Each row is a point on a tangle of strands that fork, close into loops and nearly touch. The rows are in no order.
Two points are linked if the straight distance between their rows is under 60.6. Some points are linked to none.
Q346: -49 -24 -4 35 25 17 -2 -13 12 -9 -8 -11 -32 9 15 -8 20 -1 18 -10 -30 46
Q538: -29 -8 0 1 18 22 4 -2 -7 -10 -31 13 -1 -3 33 -22 19 -9 -6 34 -18 29
Q482: 16 -30 3 -14 7 -22 -6 -18 -9 28 13 8 -17 20 -35 -37 -11 0 -25 13 26 -7
Q193: -8 9 6 12 54 4 20 -12 -24 -15 10 7 -18 -14 3 -23 30 17 -1 7 -40 43
Q991: -12 7 -39 -26 3 -3 -1 8 -19 3 -7 -28 10 -31 47 -7 -12 -2 -20 21 -21 9
Q265: 5 -15 36 -19 14 -21 18 50 -21 18 33 -11 -8 14 -32 7 1 3 -14 -14 18 -21
Q32: 38 -6 11 19 -22 -27 32 3 -10 26 -11 -7 7 54 -20 33 -12 -34 11 -27 16 -1
Q513: -9 -2 -34 -7 -23 6 -12 -1 9 42 28 -11 14 -10 2 2 -15 14 -14 4 33 2
Q636: -27 -11 7 27 -16 44 -30 -13 12 1 -29 27 1 5 6 0 -12 -7 25 10 0 -1
Q469: -13 -4 -23 5 -11 2 1 -1 10 36 19 -17 25 -18 23 -6 16 11 -26 20 30 4
Q888: 21 -13 -3 24 -22 -37 45 23 -23 19 -8 -18 -22 63 10 4 -23 5 10 -30 1 -19
Q860: 24 -4 -13 7 -17 -45 30 26 -41 23 0 -7 -10 38 -15 23 -43 -5 -1 -44 -6 3
Q140: -2 38 -6 15 20 51 -19 29 -5 -16 -4 6 -6 7 19 -25 32 26 22 18 -22 10
Q454: -29 5 -39 -27 -10 7 -18 -27 20 0 27 11 -17 10 6 0 10 20 -17 -9 21 0
Q333: -34 3 -40 -10 7 17 -24 9 -16 -34 -24 10 -15 -22 35 1 -13 -15 9 14 -23 35
Q718: -11 11 -36 -14 -25 7 -19 0 2 29 18 -21 15 -30 31 7 -20 27 -11 2 15 0
Q335: 48 -7 45 9 -3 -8 9 -3 -12 -23 20 9 8 1 -45 -22 -18 -13 3 -5 6 -23
Q674: -9 -1 -19 -23 -12 18 -5 -30 31 -59 6 13 -29 19 -21 3 -8 -1 0 -19 3 -13
Q611: -36 -2 -10 8 6 5 4 -11 29 -42 -20 1 -32 -10 23 -3 -2 -6 22 21 -28 26
Q110: 3 25 -2 -2 6 -24 3 -35 26 -33 -6 -29 -15 -7 23 19 16 -1 39 20 -6 -11
Q192: -18 -24 -50 19 30 18 28 -29 11 -8 -10 -13 -33 -20 -24 3 17 -11 0 -10 -44
 29
Q297: -1 25 5 17 -27 -25 35 2 10 23 -10 -19 38 20 36 34 17 13 15 6 14 14
Q582: -1 35 11 26 0 41 -22 26 1 4 15 27 24 -9 2 -26 5 8 14 11 -9 17
Q330: -21 -20 -21 -6 -5 16 -20 -29 2 9 25 37 -4 9 -15 -17 -6 -4 -14 3 11 5
Q238: 26 -2 -33 -15 -14 12 -18 -29 -7 -37 -1 12 -21 -4 -20 -11 -41 -10 8 -12 0
 -21
Q679: 13 29 -2 -2 -3 7 -7 21 6 -8 39 37 29 -10 -18 -21 17 12 -4 4 12 17
Q601: 47 9 26 7 -8 5 0 -28 -4 -30 15 -1 25 9 -29 12 14 2 4 -6 28 -33
Q412: -19 14 -20 -30 -20 11 -19 -1 11 -49 -16 13 -11 -25 6 15 -32 -8 15 15 -9
 3
Q432: -2 -5 -48 -3 37 -10 14 -28 -2 -16 -2 -29 -37 -29 11 -1 3 -13 12 8 -28 20
Q166: 28 34 11 -12 -4 -21 1 -22 8 3 -23 0 23 18 17 23 35 2 1 6 33 -7
Q107: -6 13 -16 -36 -12 8 -33 -10 0 -49 -9 -1 -16 -30 3 24 -31 14 1 2 -2 -5
Q638: 9 -4 29 13 -22 7 11 -1 5 14 34 -26 39 -14 -19 22 -5 14 -2 -2 34 -24
Q500: -17 -28 -13 16 -9 33 -23 -27 8 -13 -10 48 -29 27 -31 -19 -15 -6 0 -17 -4
 4
Q138: 37 33 17 5 1 -10 10 -3 -9 18 -5 2 31 28 -1 33 28 3 -5 -7 40 2
Q786: 7 -5 0 -11 -24 22 -2 -25 20 -35 -13 36 -8 -8 -24 -9 -28 -21 4 12 -5 -18
Q112: -31 -9 -1 7 5 7 7 -8 -13 0 11 -3 23 -20 25 -19 16 11 -22 37 -5 20
Q237: -23 -17 4 19 47 14 19 -30 -16 -4 -5 0 -29 -7 -4 -9 26 7 2 4 -40 42
Q45: 13 18 36 6 18 22 -44 28 -19 30 -15 32 12 -3 -9 -14 3 -19 11 -6 -2 3
Q597: 5 -16 49 6 1 -5 -4 45 -7 19 6 21 13 -11 -33 -12 -18 -11 -5 -9 -10 2
Q943: 12 29 -20 -38 -5 -10 -21 -23 5 -28 -18 -9 -20 7 20 27 -6 24 23 -27 16 5
Q347: 4 22 9 -13 14 -19 9 6 -8 3 -16 -14 28 -14 23 5 38 -15 -34 11 14 -11
Q118: 7 28 16 25 1 23 2 53 7 12 14 10 36 -15 -6 -17 -4 -5 8 3 -22 10
Q95: 14 16 33 13 16 48 -28 -2 -3 -14 -14 47 -1 -6 -23 -8 0 3 11 -8 1 5
Q795: -14 -44 17 -23 -2 -26 4 39 9 35 -2 11 -19 12 -25 -10 -12 -17 -18 7 -5
 -15
Q174: -31 -11 -12 0 -32 30 -14 -19 26 -26 19 24 2 -4 2 -1 -17 18 8 14 -7 4
Q659: -19 -2 -39 -16 21 3 -1 -4 -17 -23 -25 -2 -22 -15 28 -12 -1 -19 9 26 -37
 35
Q295: 8 27 11 16 -13 -19 27 -4 12 12 -12 -38 30 4 37 22 20 18 9 21 8 -8
Q806: 5 -37 3 11 -18 -19 16 13 -7 -7 -4 -18 -14 26 -15 -46 -41 10 -18 13 -8
 -34
Q798: -19 -6 -27 -7 -19 3 -5 25 10 25 9 -18 29 -27 16 0 -13 -20 -20 13 -2 -12
Q417: -4 -2 15 11 -3 -3 38 18 9 -9 -3 -36 31 -28 20 16 14 1 -16 18 -20 -31
Q871: 39 4 13 25 -21 -9 30 -12 0 21 -6 -3 26 49 -16 37 -1 -19 1 -12 24 9
Q470: -6 14 27 8 3 1 6 11 6 -21 -2 9 34 -30 12 -7 13 -2 -16 20 -6 -6
Q301: -22 -8 11 3 -21 17 -2 -22 27 -18 23 17 23 -17 -8 -4 -3 14 -8 23 6 -3
Q884: -14 13 -33 -20 16 -9 -14 -5 0 -43 -2 -17 -36 -25 27 7 1 4 10 6 -15 13
Q673: -21 -4 22 23 -6 25 -9 13 -5 10 29 24 38 -21 -1 -11 -5 18 -11 19 1 18
Q487: -10 -18 23 5 9 3 -12 27 -2 30 -26 27 18 -15 0 -7 -1 -33 -14 4 -9 3
Q89: -13 -15 1 4 28 30 13 -4 -35 9 -53 4 -5 -1 27 -15 22 8 7 32 -34 32
Q998: 7 -7 -30 -9 -28 11 -24 -17 1 26 29 -5 0 -11 -15 -4 -33 17 1 -1 23 -8
Q784: 3 -22 52 16 -6 6 -14 27 -11 24 -3 24 6 7 -31 -22 -27 8 9 6 -14 0
Q733: -25 -30 0 -2 9 -15 12 37 11 47 22 -17 4 -17 0 6 2 -28 -27 4 18 -17
Q810: 13 30 25 22 -6 -25 19 0 -2 -15 9 -41 26 -8 18 20 30 32 8 30 0 -10
Q294: 10 -39 26 -7 -17 -22 15 20 23 -3 2 2 4 -4 -31 4 -22 -25 3 0 -11 -36
Q724: -3 27 10 -17 27 -13 5 -11 -2 -34 -23 15 13 -17 17 -15 32 -13 -26 25 -4 4
Q362: 21 4 34 21 5 49 -38 6 -4 9 3 38 -7 9 -27 -18 -18 7 24 1 -5 5
Q443: -3 32 21 20 22 -4 15 2 1 -44 15 11 -2 -23 11 -15 16 23 21 19 -27 21
Q534: 11 13 20 -11 1 7 -13 -18 -1 -26 6 42 15 -2 -32 -12 5 -5 -14 1 15 0
Q150: -2 11 4 16 24 -23 16 -34 16 -24 14 -34 -12 -19 19 6 27 5 16 26 -11 -4
Q133: 10 22 29 11 -8 -4 13 10 0 -10 26 -25 47 -17 -6 25 17 13 -2 6 22 -24
Q805: 12 -27 -23 -9 -24 -3 -9 -6 -6 23 24 -22 -6 -7 -32 -13 -46 3 3 1 12 -20
Q149: 0 1 -31 -37 10 -12 18 -1 -11 2 -17 -44 -3 -26 35 -12 -3 -1 -5 35 -27 2
Q701: 7 31 12 10 6 -21 8 -3 -6 7 30 -17 24 1 28 7 43 44 -6 9 27 10
Q24: 53 4 -13 13 -23 -23 19 -10 -15 24 -14 -4 3 36 -12 8 -25 -17 14 -29 17 -7
Q3: 1 5 24 9 2 -15 37 13 -13 -12 2 -36 26 -32 16 -5 16 19 -10 32 -26 -11
Q148: -37 -8 -6 12 8 36 -33 -13 1 -6 -27 43 -12 7 17 -10 18 -6 -4 -1 10 25
Q248: 0 -17 9 -9 -19 -8 10 18 31 7 -5 -6 21 -22 -7 18 -17 -37 -4 -7 -4 -41
Q518: -49 -9 -24 11 30 -4 11 -19 20 -7 22 -31 -26 -1 -3 -15 19 -15 -5 -23 -21
 33
Q494: 18 -7 29 -15 -1 -19 25 52 -32 -3 38 -1 -9 28 -36 -22 -8 9 -11 -5 3 -12
Q60: 1 14 17 23 5 7 17 60 1 -1 22 -2 42 -32 -10 0 2 -4 -2 -2 -15 -1
Q764: -1 11 4 -13 -6 -14 1 -38 37 -46 4 -10 -11 0 7 26 12 5 31 19 6 -15
Q505: -6 -13 30 11 9 23 -49 2 -19 33 -26 37 -4 7 -15 -17 -1 -14 18 7 8 2
Q260: 17 34 -25 -34 -8 -11 -8 -30 12 -13 -12 12 -11 25 27 18 10 13 21 -17 18 6
Q799: -16 8 -30 -29 25 -16 -3 -22 10 -19 -6 -4 -28 -3 33 -10 28 -14 -13 13 4
 11
Q657: 6 11 -20 8 -14 -7 31 28 21 24 -19 -28 28 -3 42 31 10 -6 -9 -8 -2 -24
Q424: -44 -12 -36 3 -17 27 -20 -2 -9 7 -7 18 3 -13 35 -13 -6 -11 7 25 -15 25
Q515: 12 23 -21 1 -22 -23 25 22 8 33 -16 4 26 23 7 41 3 -26 0 -29 15 4
Q932: -27 -30 4 42 44 28 -8 -9 -13 -3 -24 -18 -36 7 6 -1 39 13 27 -11 -41 36
Q116: 7 -38 23 0 -13 -17 8 0 -5 2 -19 13 -15 25 -24 -41 -36 -8 -7 16 -15 -13
Q558: 29 -4 -6 -6 -22 3 -19 -25 -23 13 -5 -10 9 -18 -11 19 -48 30 0 -28 16 -12
Q954: -28 -32 29 16 13 -5 10 48 1 29 26 -3 12 -18 -10 5 1 -16 -23 -2 -3 -2
Q151: -30 -6 -38 -19 -11 11 -3 6 -11 0 -3 -8 13 -26 36 -14 -10 -9 -9 30 -25 22
Q540: 33 -11 -2 1 -11 -11 -13 -7 -30 20 -5 -29 -6 -9 -12 9 -58 19 16 -34 8 -18
Q896: -6 29 -18 -29 1 -6 -24 -15 4 -46 -14 -18 -28 -13 19 31 -9 7 18 -6 0 2
Q229: 7 18 1 -19 29 -26 16 -13 -8 -12 -23 -16 3 -20 25 -5 34 -14 -29 28 -4 -9
Q219: 11 -1 -10 -22 6 -6 -22 -24 5 9 16 25 -2 2 -15 -11 13 -7 -27 5 39 -12
Q415: 49 11 30 -6 6 -20 15 37 -22 4 33 -13 14 21 -43 1 3 -16 4 -12 18 -26
Q644: -18 -13 8 9 12 27 -34 -16 -12 22 -19 55 -5 8 -1 -11 13 -15 0 0 13 13
Q988: -26 -13 -21 2 -1 0 14 -16 4 6 24 -28 8 -19 40 -7 9 18 -14 41 -4 15
Q940: 12 32 14 15 12 -13 23 5 -17 -33 23 -11 9 -26 6 -15 23 27 15 28 -36 12
Q690: 20 -31 -4 -24 -3 -27 28 31 -2 5 -15 -16 -27 37 -9 -2 -13 6 -16 -12 -7
 -52
Q114: 6 18 -3 -17 -18 4 5 -43 31 -47 1 -9 -19 25 4 21 4 10 25 -7 10 -24
Q82: 0 -34 24 -12 10 -20 -2 34 12 29 -15 18 -1 -8 -19 -1 -10 -40 -17 1 -8 -14
Q849: -6 -11 7 6 16 -12 16 40 9 53 17 -25 0 -9 3 28 12 -10 -15 -17 32 -20
Q243: -15 -15 15 6 -7 19 -22 16 8 40 -35 25 13 -6 8 -8 -20 -41 7 9 -23 -12
Q905: -10 11 30 14 13 31 -25 19 -14 15 -35 29 22 -11 12 -9 7 -20 -7 5 -8 6
Q235: 7 14 -11 -24 -24 0 -1 17 20 -2 -7 -18 23 -31 -1 18 -23 -21 -4 -3 -7 -34
Q583: 21 -19 17 -13 -1 -29 10 11 -6 37 4 -13 -9 20 -25 -8 -2 -17 -16 -8 37 -18
Q716: -35 -22 0 16 -8 17 -8 -5 -8 20 15 22 31 -19 20 -14 6 11 -21 22 2 19
Q522: -21 1 8 10 6 29 -12 -1 -3 1 -32 24 18 -13 28 -18 9 -15 -7 20 -14 13
Q873: -11 23 -5 11 19 20 -5 21 -28 0 20 21 29 -11 23 -35 30 29 -16 19 -14 41
Q586: 36 -21 -15 -29 -7 -31 8 28 -6 6 -26 -24 -25 24 -18 -13 -29 -12 1 -22 -7
 -44
Q619: -41 -14 -26 -16 -17 19 -22 -27 19 -14 25 24 -17 22 -13 -12 2 9 -19 -18 3
 13
Q773: 16 16 -5 -8 4 -16 8 14 9 33 -14 -14 24 -2 25 11 31 -22 -21 -7 33 -23
Q14: 36 4 -15 6 -28 -28 16 3 -28 23 -4 -7 7 23 -17 16 -43 -1 13 -34 9 16
Q992: 19 -39 52 10 -5 -14 18 17 8 -8 5 0 0 7 -34 -9 -31 -7 1 -6 -22 -29
Q761: 16 16 -18 -21 -15 -4 -25 -11 -18 18 -12 2 6 -22 5 23 -32 30 -7 -26 22 0
Q986: -38 3 -31 -25 3 -8 -30 -3 5 -34 13 -4 -36 -10 16 7 -9 7 2 -13 -13 24
Q642: -28 -10 -20 -1 -23 12 -21 5 4 23 -6 28 12 -17 8 -16 -17 -26 -2 18 -7 12
Q859: 18 -14 -12 -27 -9 -15 -9 19 7 28 -5 -14 -8 -11 -20 6 -24 -25 -5 -10 6
 -29
Q705: 17 10 -12 9 -35 -17 27 -10 7 49 6 6 25 28 0 18 1 1 4 -16 47 15
Q241: 22 -20 20 19 -16 -12 40 14 -3 31 11 -25 -14 50 -10 34 -11 1 21 -29 14
 -25
Q334: -18 18 13 -5 41 -14 0 -11 -1 -42 -7 15 -18 -4 17 -10 37 -6 -15 13 -8 27
Q754: 1 -10 -19 -26 20 -14 38 -12 -17 8 -18 -30 1 -24 14 -15 19 -5 -15 40 -32
 5
Q123: -40 7 12 8 37 6 -14 6 4 -21 -22 21 -28 24 15 -14 40 2 -8 -19 -15 38
Q23: 41 12 -35 -5 -21 11 -7 -38 -5 -26 2 -4 -11 15 -14 -7 -22 5 16 -20 15 -32
Q682: -6 -11 36 16 11 0 12 64 -1 21 30 6 14 -18 -18 5 -5 -8 -6 -14 -9 1
Q812: -35 -13 -29 15 19 3 -9 2 19 -35 -19 -5 -36 -17 16 -1 -5 -10 24 -1 -41 35
Q959: 17 37 -26 -10 -40 -28 18 9 -2 29 -14 7 33 15 13 36 -11 -5 4 -15 13 23
Q441: -13 6 3 21 42 -13 18 -35 8 -33 16 -18 -21 -27 4 -1 28 4 10 5 -20 11
Q78: 35 0 -14 -17 -11 -28 15 34 -16 38 -18 2 -7 19 -2 41 -31 -20 15 -52 3 -13
Q303: -5 -5 9 8 -27 7 3 -16 24 6 24 -16 28 -16 -6 9 -8 15 -7 10 25 -16
Q903: -11 26 11 19 12 54 -32 20 -10 -2 2 26 3 7 13 -12 24 22 18 -3 -8 18
Q655: -25 -12 -2 -4 -1 35 -17 -25 19 -30 -14 50 -25 28 -24 -9 8 -3 -15 -23 0
 13
Q152: -10 -21 -29 24 27 20 22 -23 4 -12 -30 -5 -37 -18 -5 -5 5 -15 21 14 -51
 37
Q276: -2 26 9 7 13 -25 -1 -30 12 -6 18 -12 -1 7 29 14 45 39 13 3 14 4
Q310: 14 9 10 -9 -6 3 -3 -35 11 -19 11 -2 17 5 0 19 20 26 2 12 24 -16
Q592: -24 9 -14 -25 14 -3 -13 -32 16 -3 24 15 -11 16 14 -6 35 16 -27 -2 30 4
Q332: 1 -6 -23 -22 -11 7 -24 -5 -4 7 -12 29 -11 -5 -29 -17 -36 -32 1 9 -1 -4
Q517: -8 32 -10 2 0 10 0 22 -2 -15 40 23 22 -12 11 -31 23 26 -8 14 -1 25
Q876: -60 -15 14 29 24 8 2 -12 17 -26 13 -2 -22 8 7 -16 24 12 4 -14 -32 35
Q381: -11 15 -29 -35 -7 4 -39 -1 -19 0 -5 1 2 -32 19 11 -18 -3 -24 -2 8 1
Q255: -55 -6 13 26 21 20 -8 -7 4 -21 15 13 -5 9 19 -10 28 31 3 0 -20 40
Q872: -26 3 7 9 50 -10 3 -7 4 -33 -18 9 -36 9 6 -16 40 -13 -11 -11 -19 39
Q458: 47 -13 -10 -22 -4 -31 9 29 -10 27 -26 -12 -23 19 -10 15 -31 -9 12 -41 -4
 -30
Q86: 49 3 -15 8 -30 3 -3 -42 6 -11 -2 -7 -1 29 -4 4 -12 0 15 -14 19 -26
Q61: -25 -14 -24 -14 -19 3 -18 15 0 34 11 6 15 -25 -9 -11 -27 -25 -13 12 6 -2
Q591: 12 -35 -10 -2 -17 -23 -1 15 -9 16 11 -34 -18 15 -25 -27 -52 14 -2 2 -10
 -29
Q156: -34 0 11 24 -1 48 -28 -7 18 -27 -29 12 -15 6 19 7 9 11 20 14 -7 13
Q913: 18 25 -24 -20 -11 -20 -2 0 3 43 -18 0 13 6 18 7 11 -17 -17 -15 41 -3
Q744: 31 -22 -6 -7 -10 -23 -7 15 -19 10 4 -42 -16 3 -20 -11 -54 12 10 -22 -8
 -34
Q97: 45 -5 37 21 -9 -4 11 2 -8 2 20 -33 18 20 -29 19 -5 -5 9 -18 21 -31
Q890: 18 -21 -10 -25 -9 -24 9 16 -3 45 1 -28 -16 15 -20 -8 -24 -7 -10 -10 17
 -23
Q282: 5 1 8 -15 37 -20 29 -16 -30 -4 -11 -19 0 -20 8 -16 33 -7 -21 34 -22 9
Q927: 21 23 25 10 1 -11 10 33 1 -12 19 -14 40 -12 -18 29 18 -11 -4 -7 17 -32
Q914: 30 17 29 -11 12 -14 3 45 -6 2 24 0 23 -4 -41 11 14 -23 -5 -14 10 -26
Q256: -39 -14 -13 22 8 33 -22 2 11 -23 -38 -1 -36 15 33 -4 16 2 23 10 -20 24
Q912: -11 -6 17 10 -1 4 -14 8 -2 12 39 14 30 -22 -18 -5 5 6 -24 15 23 5
Q945: 12 8 -28 -31 -24 5 -9 -34 19 -51 0 -3 -31 24 -3 9 -5 14 9 -25 5 -20
Q847: -39 -6 -9 34 40 -8 12 -19 12 -23 -2 -22 -25 5 -20 -10 31 -16 -18 -34 -25
 38
Q201: -33 -5 0 -3 12 9 -18 -21 0 -7 34 29 4 -3 14 -13 29 18 -34 2 21 16
Q317: -28 -12 -10 11 -28 38 -19 -15 16 -7 -9 39 -12 0 -3 -1 -24 0 15 9 -7 11
Q902: 28 7 -18 -3 -21 -24 23 29 -7 32 -10 7 19 19 -5 54 -25 -30 11 -42 2 5
Q349: 2 14 12 -12 -3 -7 -5 -39 16 -21 24 -7 1 23 5 17 33 39 6 -14 27 -6
Q976: -6 -3 21 6 10 40 -22 -19 8 -26 -10 50 -12 18 -20 -10 12 7 -2 -17 8 12
Q962: 20 39 -12 -25 -12 -18 1 -30 23 -5 -26 -6 5 18 26 20 16 6 14 6 23 -8
Q929: 13 -26 26 -8 2 -8 -7 -2 -8 14 -23 32 -21 12 -32 -33 -25 -19 -4 9 -6 -8
Q549: -2 3 -3 -19 -16 12 -5 -38 22 -47 0 27 -7 0 -13 3 -2 -8 4 8 13 -16
Q668: -13 -47 9 -5 -22 -5 -15 11 -5 38 -1 20 -5 9 -24 -23 -35 -13 8 17 -16 -3
Q599: 20 6 -6 1 -41 12 3 -20 23 15 13 -19 17 1 -5 18 -20 17 11 -4 24 -19
Q880: 24 21 -22 -31 -24 -1 -15 4 11 0 -18 -21 18 -21 6 31 -30 -5 6 -11 8 -26
Q7: 6 15 -29 0 -18 -5 11 30 9 31 -15 -19 23 -15 29 37 -7 -7 2 -26 7 -18
Q771: 30 -25 51 5 -5 -16 14 15 -15 -11 13 -6 -1 10 -36 -28 -27 -2 -4 -1 1 -30
Q615: -28 11 26 29 33 28 -22 10 18 -37 -19 -1 -28 0 6 -2 25 21 23 -8 -29 28
Q55: 11 -25 18 10 -1 19 -19 -15 -2 3 -30 35 -25 18 -29 -26 -37 -24 21 5 -11
 -5
Q692: -20 6 -31 -4 -20 -1 6 -4 12 11 17 -39 12 -29 38 -1 -7 25 4 28 5 4
Q411: -23 14 30 25 27 15 -3 -6 7 -38 -11 10 -14 -12 16 -4 16 16 17 16 -23 30
Q600: -17 -4 -6 26 49 -1 22 -32 2 -28 17 -13 -26 -14 -21 -9 32 -16 -7 -19 -30
 19
Q167: -12 -18 -2 12 28 10 26 -26 -8 -6 -19 -5 -22 -16 6 -12 13 0 12 31 -46 30
Q224: 49 0 39 8 7 -21 18 31 -22 -3 20 -26 -4 33 -30 21 4 -5 6 -24 13 -33
Q18: -5 -21 3 38 48 33 10 -20 -14 5 -26 -3 -33 -5 -11 2 32 10 21 -2 -35 34
Q762: 19 36 -16 -13 -32 -29 -2 -7 -14 7 -18 10 34 5 14 39 -23 18 12 -16 8 18
Q861: 0 6 -6 0 -9 -14 26 21 20 8 -14 -40 24 -23 39 19 15 -6 -20 11 -11 -31
Q136: -23 8 -31 -32 1 5 -37 3 -20 -26 -19 26 -13 -28 24 -5 -21 -13 -14 10 -11
 12
Q738: 32 17 23 0 3 -3 -2 13 -20 20 43 -2 19 3 -32 -5 15 16 -8 -5 42 -1
Q113: 6 23 -38 -25 -11 -9 -13 -3 5 17 -8 0 5 -3 30 0 6 -2 -11 -1 31 -3
Q990: 29 13 21 20 -29 -12 28 4 16 16 -9 -12 33 25 -5 47 5 -4 11 -9 23 -10
Q187: 31 -13 8 -8 11 -22 -9 -18 -10 36 11 -6 -9 20 -23 -15 0 -6 -15 -2 46 -19
Q774: 29 -15 -9 -1 -17 8 -2 -38 5 -28 -2 12 -14 2 -34 -27 -32 -23 4 0 -1 -27
Q70: 36 8 11 7 -25 9 0 -50 11 -27 9 -6 14 26 -8 17 7 19 12 -4 30 -26
Q176: 16 -9 40 13 3 21 -23 14 -18 11 12 34 5 6 -37 -26 -24 13 15 -4 -3 10
Q870: -27 11 12 18 18 41 -39 -1 -17 -12 -18 31 -10 15 24 -7 36 17 3 -12 -1 20
Q486: 2 -29 -15 -6 7 -8 -13 -33 -8 13 20 27 -25 18 -33 -37 -10 -6 -13 8 17 -1
Q920: -51 -4 -30 -1 11 -9 -19 -9 22 -26 24 -27 -41 -5 9 -1 1 -7 7 -24 -21 23
Q693: 5 -42 10 -32 -5 -29 22 37 5 10 -5 0 -28 17 -23 -7 -10 -6 -22 -1 -1 -32
Q895: -25 16 1 -1 10 8 -19 1 -10 -11 48 27 20 -12 -1 -18 31 35 -25 10 11 27
Q447: -14 14 2 17 43 26 -1 6 -30 -9 -6 8 -24 6 17 -22 35 25 11 0 -40 46
Q739: 46 24 25 -4 0 -2 0 4 -7 -27 32 10 22 3 -42 -6 0 -4 3 -5 19 -16
Q489: 13 34 16 7 9 -20 30 24 -14 -25 16 -31 28 -23 13 2 31 25 4 24 -20 -10
Q233: -15 -12 5 5 3 0 4 10 8 32 23 -3 28 -22 -1 -6 12 5 -30 14 29 -6
Q495: -1 -11 19 5 29 13 27 -9 -24 4 -40 -3 1 -14 16 -10 9 5 5 37 -51 31
Q195: 16 3 -20 -15 -12 -18 4 26 19 37 -10 -17 7 -10 2 33 -17 -25 4 -33 8 -31
Q575: -27 3 9 14 43 27 -26 2 -19 -13 -23 9 -26 14 22 -13 42 18 0 -6 -19 33
Q713: 0 -20 26 -8 22 -16 28 45 -3 39 31 -21 -11 5 -17 29 3 -4 -13 -18 23 -24
Q408: 38 -7 -2 13 -16 -27 18 7 -12 33 -13 -20 -20 46 -7 -6 -29 -4 12 -20 15
 -17
Q907: 38 -20 20 11 -20 -5 16 -6 11 17 6 -28 19 14 -15 23 -12 -15 11 -12 16 -40
Q406: 0 31 -32 -40 -10 -3 -29 -13 -4 5 -5 0 -3 -14 23 10 -14 13 -7 -7 23 -1
Q100: -49 -10 -12 8 -17 14 -5 -14 30 -33 5 9 -17 -6 22 -6 -5 12 16 21 -19 23
Q359: 34 0 2 11 -34 3 18 -3 16 26 -4 -23 21 15 -7 30 -21 -2 21 -15 21 -22
Q493: 16 -11 -13 1 -19 -33 44 36 -34 21 -6 -13 -25 44 1 18 -32 12 14 -42 -10
 -11

A tip is a point with one link. Name the tips that can be reached along the links from each point below, in the order of the rows.
Q927 -> Q812, Q256
Q276 -> Q412, Q138, Q701, Q880
Q592 -> Q297, Q679, Q873, Q615

How many points has the smallest loop of links through each point below? Write none if it is on no loop.
Q148 -> 15
Q303 -> 11
Q24 -> 6
Q469 -> 10
Q18 -> none
Q861 -> none
Q739 -> none
